The views of a scene show one set of named points, each view turned or mirrored, and shifted as a whole, with a little noise and some points left out.

Scene 1
View 1
z272: -5  -8  -9  10  -10  0  4  -9  3  -5  2  -3  -10  2  -7  8  -20  1  3  -19  -2  14  -7  7  -17
z954: -4  -5  1  12  2  -8  4  22  -20  -2  -18  -20  24  -16  -8  15  16  -5  6  15  21  -9  7  13  12
z882: 0  -5  -8  12  28  -7  7  12  -14  -7  -23  -21  -2  -12  14  19  19  -3  -2  6  3  -8  18  16  10
z791: -9  -8  -2  10  -13  -2  -9  7  -12  3  12  -10  9  5  -13  11  -10  -10  10  -8  13  5  -10  16  -9
z79: 8  14  15  21  9  19  -54  5  -14  10  15  -6  -1  0  -3  15  -1  4  4  -16  -6  1  -13  31  16
z466: -7  -10  -7  8  13  -3  2  15  -21  -2  -3  -18  9  -3  6  18  10  -9  3  2  11  -4  2  21  6
z461: 3  5  7  15  -9  3  -20  8  -7  4  -1  -7  14  -7  -16  13  -4  0  8  -2  11  -1  -7  12  3
z125: 10  9  15  18  -14  1  -6  13  -3  -2  -24  -2  22  -27  -24  14  10  10  8  9  19  0  -8  5  14
z718: 0  5  2  16  -13  3  -17  -9  6  -1  2  -3  -4  -2  -13  8  -18  4  6  -16  1  11  -9  6  -11
z512: 0  1  8  14  -24  3  -10  5  -6  4  2  -1  16  -6  -24  9  -9  2  13  -7  14  6  -16  9  -2
z391: 6  0  10  10  1  13  -17  11  -19  2  11  -3  5  -2  -8  15  6  1  7  -15  0  3  -21  25  12
z604: 9  15  3  26  16  -4  -18  -2  7  -6  -36  -15  -2  -24  2  16  9  10  -2  8  3  -3  18  7  11
z918: 1  1  2  14  -5  3  -3  2  -2  -4  -10  -6  3  -9  -9  12  -5  5  4  -5  5  6  -5  7  1
z975: -3  -13  -5  4  6  4  21  8  -13  -8  -6  -7  -3  -5  -1  14  4  -1  3  -8  0  5  -7  14  2
z704: -1  4  4  19  -13  1  -21  0  -2  4  4  -6  8  -3  -14  9  -10  1  9  -7  9  5  -6  12  -4
z548: -2  -3  -7  13  1  -3  7  -9  7  -11  -18  -7  -10  -10  -1  11  -10  5  0  -7  -1  9  3  1  -10
z825: 2  1  2  14  -3  -9  6  7  1  -6  -28  -10  12  -18  -13  15  6  6  4  9  15  -1  7  2  4
z639: 2  1  1  15  -18  -6  0  0  7  -6  -16  -4  8  -15  -19  9  -9  5  6  0  13  7  -4  0  -6
z640: 1  -14  -4  4  -5  1  32  7  -4  -12  -17  0  -1  -12  -12  13  0  7  4  -10  1  12  -11  1  -1
z218: -2  -3  -1  11  -8  2  0  2  -5  -3  0  -3  1  -3  -10  11  -7  1  6  -11  5  7  -11  11  -3
View 2
z954: -8  4  -18  -16  -9  -14  16  10  12  26  16  14  15  -3  10  8  2  -6  -3  -14  3  -14  8  -31  4
z639: -5  0  7  -12  17  -17  3  -10  7  3  -1  2  6  -5  10  4  5  -10  -5  -4  3  -7  -21  -19  -9
z825: -4  8  -7  -14  4  -19  12  5  3  8  6  10  9  1  7  4  9  -10  -11  -9  3  -14  -13  -26  0
z512: -11  -3  12  -16  20  -12  -2  -13  16  6  -2  -1  8  -11  12  -1  -3  -13  -3  1  2  -2  -14  -12  -10
z272: 8  -5  12  -8  17  -13  -8  -24  23  3  10  10  -11  -18  15  -5  1  -14  9  15  -8  -7  -29  -5  6
z882: 14  18  -24  -10  -10  -10  11  18  9  17  39  24  -2  -7  11  3  11  -8  -11  3  -9  -14  -2  -17  21
z125: -19  4  -7  -23  15  -10  8  11  1  7  -7  0  16  -1  5  1  0  -9  -16  -15  10  -7  -2  -21  -14
z466: 2  4  -15  -14  -8  -7  9  4  19  28  30  19  5  -14  12  1  -1  -8  4  2  -6  -12  6  -18  15
z704: -3  0  8  -14  17  -8  -1  -11  19  14  10  -3  11  -16  16  -1  -8  -13  -2  7  -4  4  -12  -8  -8
z975: 2  -2  -11  -17  3  -8  4  -5  14  8  16  24  -12  -13  11  -7  4  -10  10  7  -5  -19  -7  -10  17
z718: -1  0  13  -11  25  -7  -7  -16  20  2  7  0  1  -18  17  -4  -4  -15  -2  11  -7  2  -22  -2  -7
z548: 6  5  -4  -12  12  -10  -1  -6  11  2  14  12  -6  -11  14  -4  5  -12  -5  9  -7  -9  -19  -5  6
z79: -9  7  -2  -20  19  16  -9  11  24  22  24  -6  11  -26  20  -12  -25  -15  -15  21  -10  17  14  20  -6
z218: -7  -4  -2  -21  17  -1  -6  -6  15  6  7  8  -5  -16  10  -11  -4  -12  0  10  -5  -5  -7  3  0
z918: -2  2  1  -16  13  -11  -1  -6  12  7  8  8  1  -10  11  -5  -1  -12  -3  4  -4  -5  -12  -10  1
z791: -4  -7  7  -15  8  -9  0  -20  27  25  14  3  9  -19  15  1  -10  -13  17  7  -4  -5  -6  -13  1
z640: -3  -5  -9  -19  8  -13  2  -9  7  -3  1  23  -15  -7  4  -8  14  -9  9  0  0  -24  -18  -16  10
z604: 8  27  -11  -9  11  -10  7  25  1  1  24  8  9  0  14  2  9  -12  -38  -1  -6  0  -13  -13  -3
z461: -9  0  3  -19  11  -5  2  -3  17  18  8  1  14  -14  12  -1  -10  -14  -4  2  1  1  -2  -11  -7
z391: -13  -3  -7  -25  13  6  -4  2  21  18  13  6  3  -23  11  -13  -17  -12  4  9  -4  -2  10  8  3
View 3
z218: 4  1  9  4  -7  -13  9  2  -1  -2  -11  -5  7  -11  -4  6  -11  6  6  5  10  -11  -3  -2  -13
z272: 9  -2  6  10  -9  -6  14  14  1  -6  -8  -3  16  -15  -1  -2  -12  10  5  16  22  -6  6  -15  -18
z918: -1  5  7  4  -6  -11  8  -2  -8  -3  -9  -4  6  -4  -7  6  -7  4  7  3  7  -12  -5  -3  -11
z466: 9  7  9  -1  -2  0  -1  -26  -15  5  -12  1  -5  -20  9  7  -13  4  3  21  -4  -8  -23  6  -16
z640: 12  -5  -4  -1  -6  -10  5  17  -20  1  -6  -15  -4  -13  -3  14  1  6  -4  7  3  -4  -10  -6  -26
z125: -11  15  11  2  -11  -30  -2  -2  -15  4  -13  -12  -6  7  -17  20  6  -4  9  -12  -15  -16  -11  9  0
z79: -12  9  26  4  8  -13  17  -31  24  -8  -8  2  10  -6  -12  3  -38  5  3  -9  28  -33  -20  14  4
z975: 13  -5  3  -1  0  -4  3  0  -16  2  -4  -10  -3  -20  4  10  -11  8  -3  14  7  -6  -18  -3  -25
z639: -3  8  5  9  -14  -18  6  9  -11  -1  -13  -8  5  2  -8  6  4  1  11  -1  -2  -8  5  -7  -9
z954: 3  15  11  -4  -10  -11  -9  -27  -22  11  -17  -2  -10  -10  4  13  -2  -1  9  12  -22  -9  -18  11  -8
z391: 0  -1  19  -3  3  -17  10  -15  11  3  -10  -9  1  -15  -4  12  -23  7  1  -1  18  -25  -18  14  -7
z882: 6  18  1  0  4  12  -6  -29  -35  -8  1  7  -8  -12  1  5  -12  0  2  16  -7  -4  -34  -5  -19
z718: -4  3  11  11  -8  -15  17  7  7  -6  -10  -1  17  -4  -10  -2  -14  4  10  2  20  -15  7  -11  -8
View 4
z639: -3  11  -5  -6  14  3  -4  -10  7  -12  -14  3  2  -4  11  -6  3  -5  0  -8  -5  -3  7  12  0
z975: 2  6  11  -9  -11  14  -2  3  -7  -9  -3  5  -17  2  7  17  13  -17  10  -20  -11  15  11  12  -6
z218: 4  9  2  -7  5  8  -8  -5  5  -11  -7  2  -3  5  5  14  -2  -7  10  -15  -15  5  7  22  -2
z79: -5  17  14  8  -7  22  -28  -15  0  7  1  -14  30  12  14  42  -21  10  27  -4  -32  7  -2  27  10
z791: 2  7  8  -8  7  -2  0  -4  13  -17  10  -1  -5  13  3  19  -14  -4  7  -9  -14  7  6  26  -1
z718: 6  18  -4  -3  15  3  -10  -10  6  -11  -20  0  8  2  -1  8  -12  1  18  -10  -22  2  4  28  2
z461: -7  11  3  -4  7  6  -8  -10  8  -5  -2  1  7  1  16  6  -2  -2  1  -3  -5  -1  7  13  3
z640: 1  2  1  -12  1  13  -5  0  -3  -15  -12  11  -15  -4  5  3  21  -21  5  -27  -10  8  11  10  -6
z704: 1  14  4  -3  12  4  -9  -10  8  -8  -2  -1  9  7  10  12  -13  1  9  -2  -16  1  3  25  4
z918: -1  10  4  -4  4  9  -9  -8  1  -4  -12  3  2  1  9  8  2  -6  9  -9  -12  3  8  16  1
z512: -9  1  -3  -7  16  5  -12  -15  14  -20  0  3  6  10  13  10  -9  -3  1  -14  -12  -3  2  20  6
z548: 7  15  6  -4  -2  9  -5  0  -6  -4  -17  3  -5  -4  3  8  7  -10  14  -8  -14  10  9  15  -5
z391: -5  6  10  -4  -4  20  -20  -7  3  -7  6  -4  9  13  12  36  -11  -4  15  -21  -22  8  3  18  4
z825: -9  9  5  -4  2  8  -1  -8  2  0  -5  3  0  -6  21  -3  14  -8  -5  -1  5  -2  10  1  -1
z466: -3  11  22  -6  -17  11  4  5  -2  3  15  -2  -11  7  14  26  6  -10  4  -1  -4  14  10  10  -2
z954: -15  3  18  -8  -10  13  3  -4  6  2  21  0  -4  2  28  11  9  -11  -7  2  10  4  13  -3  3
z604: -4  27  12  4  -10  19  -7  -8  -10  21  -21  -5  18  -14  23  -3  17  2  10  14  0  -2  11  -2  3
z882: 0  20  26  -1  -26  19  7  7  -14  18  2  -3  -9  -6  19  16  21  -10  8  6  0  16  18  0  -6

Which points are out of place in each view (at most two, in the order of its rows)? Write none if all are in place.
view 1: z548
view 2: z512, z218
view 3: none
view 4: z461
